Each row is a point on a landscape with many valleys, with its height.
A ball rolls from a point to the lowest of its 3 nearest points, and stops where none of them is lower. Distance is the straight distance between rows; heights are no part of it.
fivu: [ 78 105  96  66 114  94 140 144 139  94 200 152 137 137 120 128 213  87
 131 126 145  91 210 111  70]  (h 3.30)
kedit: [155  79 115 192 113 219 153  83 114 147 131 123 162  99 121 157 100 148
 147 177 113 171  39 185 143]  (h 6.23)
livo: [ 96  95 140  84  98 120 193 151 102  81 126  96 120 120 158 159 153  94
 132 120 122 112 145 129 135]  (h 1.90)
Kezi: [160 180 149  98 114 106  59 130 148 140 108 115 115 132 130  89 165 121
 117 125 177 120 150  79 119]  (h 6.58)
bove: [141 164 148 131 136 125  78 132 172 146 117 145 107 125 131 137  96 139
 112 117 117 164 134 110 148]  (h 6.19)
mafu: [100  60  77 120  69 157 195 134 101 128 162 119 160  94 129 122 131 110
 136 165 135  93  96 185 144]  (h 0.32)
soran: [ 76  43  91 112  71 131 251 157 106  97 189 128 139 132 109 176 138 129
  93 128 123  89 116 189 137]  (h 1.53)
kula: [138 125 165 134 140 120  96 118  96  77 133  60 108  72 151 161 162 111
 126 118  81 150 152 124  99]  (h 0.62)
resi: [126 167 132 107 193  69 140 120 109 117 149 130 125 147  89 109 146 160
 151  88 168  69 174 124 102]  (h 3.90)
lelu: [136 108  88 106 107 114 177 148 138 196 135 165 161 160 102  97 118 139
 149 123 187  93  96 124 129]  (h 3.61)
mikil: [130 181 147 138 153 103 120 153 156 193  88 165  87 163 145 115 104 154
 144 121 155 124 119 132 147]  (h 5.34)
Kure: [145 163 117 192 122 168  75 114 128 135 104 144 112 108 135 143  75 131
 115 145  92 193  96 123 152]  (h 6.08)
ruz: [ 92  91 132 128 119 126 155  92  71 103 143  77  79  77  90 132 167 121
 105 123 148 106 102 127 159]  (h 2.42)
Tiza: [114  74 114 113 112 145 168 137 100  59 155 104 128 104 129 201 169 115
  98 143  91 127 114 177 104]  (h 1.85)
veli: [133 161 155 103 165 117  53 103 124 128 128 136 135 139 117 121 138 152
 150 117 128 124 161 115  75]  (h 5.40)
tudot: [147 105 108 189 138 127 141 110  96 162 113 151 136 146  88  93  83 154
 118 137 146 149  70 138 186]  (h 2.05)
Gav: [145 140 143 140 135 148 154 141 142 209  95 148 162 170 122 111  88 184
 180 137 146  92 116 185  92]  (h 6.81)
kave: [104  59 123 155 147 115 167  68  88  87 158  96 126 120  42 112 119 164
 128  92 103 143 115 145 149]  (h 2.19)
Repup: [137 180 151 128  94 149  80 154 142 120 107 121  77 104 186 158  97  84
 111 133  92 193 150  90 160]  (h 3.84)
rup: [ 94  93  96  83  77 125 185 150 128  98 168 123 134 129 151 131 152  98
 147 137 147  87 153 119 130]  (h 1.45)
guma: [106 111 108  95 121 112 130 103 103 115 146 120 133  98  97 106 191  99
  98 118 171  93 167 101 127]  (h 3.20)
bodit: [151 154 115 168 102 138  99 135 133 182 109 141  91 140 152 130  98 113
  97 137 138 171  94 121 191]  (h 6.21)
Kos: [124 119 158  98 132 120 145 136 110  84 109  65  87  98 159 166 166  87
 104 126 113 129 163 112 141]  (h 2.06)
zoki: [128 116 125  87 147 115 124 107 126 117 186 163 175 128 121 130 200 146
 140 133 150  95 186 112  70]  (h 2.91)
ruri: [138 209 144 163 171 139  24 130 133 158  82 152  90 130 124 100 122 126
  84 145 131 141 140  95 118]  (h 7.04)
fulos: [141 170 134 112 173  82 126 161 169 131  99 137  90 165 131 135  99 143
 146  89 138 135 173 119 163]  (h 5.61)
Naz: [122 135 114  81  85 106 138 164 145 138 130 123 102 140 166  88 162  76
 168 146 185 111 122 105 150]  (h 4.47)
Dit: [157 154 117 147  86 156 117 141 157 130 109 105 114  88 196 155 112  97
 110 160  86 153 100 141 140]  (h 4.00)
Gazov: [ 80  72  78 107 104 118 187 117 129 105 172 151 173 126 114 110 151 142
 132 121 138  86 118 155 121]  (h 1.42)
Zoz: [131 116  98 161 146 165 110 123 103 152  97 133 109 117  85  82 109 118
 101 135 164 137  47 132 150]  (h 2.08)
tekod: [135 161 173 107 176 114 104 123 132 156 159 149 137 158 123 135 127 189
 170 118 151 101 213 140  52]  (h 5.49)
sefas: [132 176 119 129 153 115 130 157 182 181 102 161 147 169 144 122  74 180
 145 124 135 130 100 146 141]  (h 5.67)
zug: [145 130 126 163  93 140 142 115  98 119 100 103  74 101 131 152 114 109
  97 135 115 143  95 125 181]  (h 2.87)
nel: [152 196 143 104 147  70 125 189 160 181 113 136  98 188 162 113 124 137
 137 137 153  84 165 140 137]  (h 6.72)
Geza: [157 185 163 132 128 168  44 122 144 123 130 133 149 111 173 120 151 104
 120 151  81 155 144 116  94]  (h 5.60)
Zenak: [118 133 148 105 147 105  79 110  87  95 131 109  95 114  80 103 179 121
 104 109 165 116 153 102 120]  (h 3.73)
Zubo: [132  85  64 133  81 151 181 129 148 168 123 164 206 158 120  98 119 143
 139 157 150  86  66 166 143]  (h 1.60)
Pasin: [140 121 126 194 145 168  96 127 153 157 115 168 125 166 113 120  48 143
 123 137 109 178  74 141 179]  (h 6.13)
vugap: [152 137 138 167 139 154 111 116 152 153 112 147 147 130 144 132  76 146
 131 121 108 149  95 139 127]  (h 6.57)
dad: [128 126 113 125  87 149 164 149 116 114 120 118  96 118 134 136 137  99
 133 128 142 111 120 106 167]  (h 2.12)
zeve: [156 196 137 112 146 133  91 149 192 141 126 156 160 174 160 135  82 143
 152 135  82 139 190 117 107]  (h 7.05)
kerop: [ 86  93 126  81 110  95 162 153 126  82 166 126 102 143  98 135 172 109
 118 106 138 105 192  97 128]  (h 2.36)
Nup: [153 143 129 127  70 157 118 161 166 119 105 113 140 117 236 141 133  89
 143 162  94 158 137 100 133]  (h 3.66)
pizem: [138 171 154  81 147  76 107 151 150 100 160 115 122 164 126 128 142 118
 157  87 136 119 215  94 113]  (h 4.22)
lurik: [136 116 132 166 121 161 120  93  93 118 120 112 114  93 116 121 123 117
 123 162 124 151  64 145 165]  (h 3.21)
fefar: [127 117 164 100 124 132  74 116  92 112 161 119 134  73 125 144 214 102
 132 142 107 124 152 130  87]  (h 2.33)
zoza: [125 137 134  74 124 103 122 133 147 162 161 160 177 153 129 129 139 142
 149 119 163  93 171 130  75]  (h 2.53)
Fozu: [136 120 104 148 151 117 179 124 138 172  73 143 112 167 103 110  69 184
 116 103 131 132  92 144 170]  (h 3.75)
gif: [144  98 125 155 103 175 150 125 101 115 114  96 133  96 168 173 116 105
 131 172 107 146  52 185 125]  (h 4.32)
kato: [125 139 149 104 139 120  55 132  75  98 132  80  99  81 126 128 214 103
  97 127 127 120 153  90 112]  (h 3.32)
rado: [125  84 108 105 147 148 123 134  92  57 170  71 125  64 129 212 198 117
 103 144  77 133 110 156  62]  (h 3.05)
menul: [133 142 114 118  81 118 147 164 181 129  96 130 129 143 208 122 114  90
 147 139 136 146 132  89 160]  (h 3.16)
gev: [127  90 109 104 125 132 155 106 131 122 171 155 166 122 132 142 161 136
 159 104  93 118 148 123  96]  (h 2.30)
zilo: [119  96 115 135 151 155 111  78  76 111 164 133 126 106  73 122 140 153
 126 148 120 123 110 156 114]  (h 2.31)
pirag: [130 169 172 133 174  75  61 130 153  88 149 127 142 141 126 163 115 121
 139  93  95 147 201  98  81]  (h 5.28)
vafuv: [147 202 145  93 128 101 101 165 158 167 114 153 120 134 190  98 132 100
 124 132 151 151 150  84 134]  (h 5.43)
Vit: [118 115 132 107 106 161 140 142 111 122 134 105 104  92 123 104 171  88
  97 150 137 105 105 130 149]  (h 1.79)
vob: [125 109 128 153 150 121 136 110 120 146 143 155 158 156  85 131 110 180
 143  99 133  95 131 170  84]  (h 4.20)
vupuz: [130 168 152 113 155  67 112 138 151  94 135 104 101 145 148 133 117 104
 128  83 103 162 183  90 164]  (h 4.98)
zenet: [125 104 106 169 132 129 170 107 114 142  97 119  92 145  88 112 102 156
 117 112 139 148  98 136 190]  (h 2.92)
Gomul: [144  58 125 168 188 128 149  87  93  85 141 105 153 131  66 132 117 165
 152  99 117 132 121 143 124]  (h 1.92)
Dotal: [145 155 145 215 156 141  81 110 135 123 112 150 110 139  97 118 104 161
 121 155 121 157 101 130 127]  (h 6.49)
gotut: [135 147 134 175  94 189  92 105 128 164 105 142 148 100 131 126 122 120
 118 168 129 147  62 129 145]  (h 4.64)
Zoded: [143 175 148 142  97 156  52 136 136 162  79 113 116 102 180 121 151  79
 120 164 127 151 127  94 125]  (h 6.09)
fud: [131 187 151 181 123 145  80 120 130 146  81 127  96  92 136 136 107  98
 100 148 135 160  87 128 136]  (h 5.66)
rumek: [152 139 133 114 132 111 154 142 154 150 106 143 155 151 132 110 109 147
 142 112 155 114 115 110 126]  (h 4.48)
Loter: [118  71 108 131 113 135 195 113 116 103 153 126 165 117 123 149 110 144
 140 111  87 119 122 153 140]  (h 1.81)
vazo: [136 140 126 110  99  78 124 149 152 118 103 127  95 146 181 115 154  62
 143 104 164 138 170  81 149]  (h 3.91)
lof: [114 104 132 113  82 155 160 134  77 105 139  95  84 103 116 146 151 105
  90 169 137 123  74 170 160]  (h 2.09)
Fir: [139 145 142 203 161 172  63 113 143 108 136 151 163 142 104 127  88 134
 128 135  65 155 119 128  97]  (h 6.44)
lirez: [151 125 169 162 136 157  89 133 132  98 115  95 144  84 190 178 152 115
 141 135  50 162 120 131  96]  (h 2.11)
Tizi: [128 102 126 126 117 117 143 120 118 102 128 122  94 120 121 136 123 128
 121  99 120 144 122  99 178]  (h 2.44)
vifo: [116 151 137 144 167 124 127 117 114 177  75 156 118 159  94  79 108 172
 115 117 183 108  86 143 130]  (h 3.65)
Vevi: [127 101 110 152  83 157 178 112  96 143 105 119  80 108 119 138 113 116
  97 175 163 114  50 170 185]  (h 2.51)
munu: [ 88  89 100 123  90 138 190 115  87 136 164 131 120 105  91 113 157 117
  90 155 158  98 115 136 144]  (h 1.41)
Roga: [137  84 153 197 182 135 113 101 108  86 158 122 132 127  58 140 105 142
 139 114  92 166 134 128  86]  (h 2.32)
nule: [153 141 161 157 118 143  90 127 104 110 102  84  70 107 156 162 143 100
 101 128  99 175 123 114 174]  (h 3.28)
lupag: [162 164 121  88  86 131  98 156 166 147 121 144 188 142 186 109 128  92
 140 139 129 125 135  92 100]  (h 3.78)
zovo: [122 124 118  63 115  75 152 168 127  84 138 106 133 135 150 132 146  81
 160 113 130 118 199  86 112]  (h 3.24)
Gufe: [144 138 153 102  91 159  95 117  87 143 109  90 133  89 186 145 167  96
 129 166 106 137 105 120 103]  (h 6.42)
Tav: [121 154 117 163 145 146 120 158 148 189  95 168 123 179 116 118  52 167
 127 116 119 151  86 160 150]  (h 5.19)
Fasiv: [131 214 155 121 173 105  82 149 194 160 106 167  94 171 155 135  92 155
 118 120 131 129 193 127 136]  (h 6.30)
Rud: [119 155 158 159 167 103  73 101 149  92 127 119 101 140 114 117  98 148
 119  83 103 145 154 104 117]  (h 5.75)
ver: [139 155 165 111 185 109 125 136 164 102 130 115 147 172 135 142 117 165
 154  84 111 136 207 103  91]  (h 4.85)
Lubim: [139 166 143 112 132 122  96 120 144 159 109 148 160 157 126 120 132 140
 129 146 157 116 141 145  85]  (h 4.34)
Ser: [140 162 161 118 184  73 100 121 125  81 118 114  69 133  99 131 134 138
 128  81  98 161 184  84 119]  (h 5.56)
fala: [123 118 125  91 121 128 127 146 123  51 169  91 145  85 183 160 188 112
 166 115  84 143 206 119  63]  (h 2.62)
tena: [ 80  66 103 102  94 129 224 109  86 104 148  85  65 109  89 144 144 121
  68 160 146 100  91 153 169]  (h 1.73)
Vez: [ 89  96 114 126 182  84 174  85 107 118 129 142 110 140  42  92 113 174
 122  88 150  93 123 132 160]  (h 2.61)
Pedid: [111  90 124 114 160 133 127  96 113  92 164 120 157 112  78 124 152 153
 133  80 126 116 152 116  73]  (h 2.73)
Zatat: [130 136 112 105  91 141 117 128 119 170 119 140 151 130 145  95 136  97
 117 144 167 109  81 116 131]  (h 5.21)
Zun: [136 114 151 138 141 160  89 122 159 126 145 127 184 128 145 143 107 112
 151 110  77 156 158 121  94]  (h 5.54)
Fizes: [125  99 102 136  97 185 168 112  92 143 146 120 155  80 129 135 133 111
 126 183 137 120  55 174 140]  (h 2.67)
topek: [128  90  90  98  63 129 198 175 169 160 127 145 186 156 154 104 116 102
 149 159 151  94  95 116 146]  (h 2.54)
mero: [107  81  68 116  96 123 222 159 160 123 138 137 138 146 121 106 109 136
 141 108 135 123 118 138 158]  (h 1.82)
lub: [106  88 110 127 161 113 186 102 144 156 148 157 165 159  78 107  84 191
 155  95 147  99  97 186 131]  (h 4.39)
zazat: [112 112 120 157 191 113 121  88  93 152 100 126 104 135  67  91 114 176
 105 125 180 108  97 131 133]  (h 2.97)
tukel: [134 146 167 161 165 140  59 107 100 117 128 120 119 106 128 110 138 135
 108 136  85 167 116 127 101]  (h 6.07)
Lupab: [141 109  91 156 132 139 190 133 172 182  86 156 179 165 112 120  49 171
 157 121 125 123  73 164 149]  (h 5.33)
Rire: [122 131 123 108 146 101 153 143 163 141 135 159 170 167 123 133  87 188
 172 110 128  92 173 152 114]  (h 3.81)
mag: [ 81  93 112  97 153  74 195 121 103 128 142 132 110 156  54 100 151 158
 125 110 185  76 132 136 140]  (h 3.03)
Bubi: [125 109 121 169 143 140 123  90 101 131 121 140 172 118  88 123  96 137
 124 128 142 126  95 139 137]  (h 2.95)
Mapel: [ 95  64 103  96  78 143 195 136 121 113 169 118 142  95 132 141 170 122
 101 135 119 109 125 159 110]  (h 1.10)
lika: [140 226 136 156 136 117  60 147 165 196 119 174 106 145 156 130  86 134
 111 147 128 154 143 117 113]  (h 6.62)
gapo: [160 137 147 110 133 133 105 143 137 105 117 124 144 103 160 131 137  96
 137 126 107 133 161  98 117]  (h 4.96)
gigu: [128 128 133  80 102 102 122 162 166 115 117 126 172 154 213 136 142  82
 165 130 126 138 197  73 115]  (h 1.21)

Where does a ball stop that starts at each point below?
zeve: gigu
Zatat: mafu
tukel: gigu
Zenak: mafu
zoki: mafu
bove: gigu
Tizi: mafu
Zoded: gigu
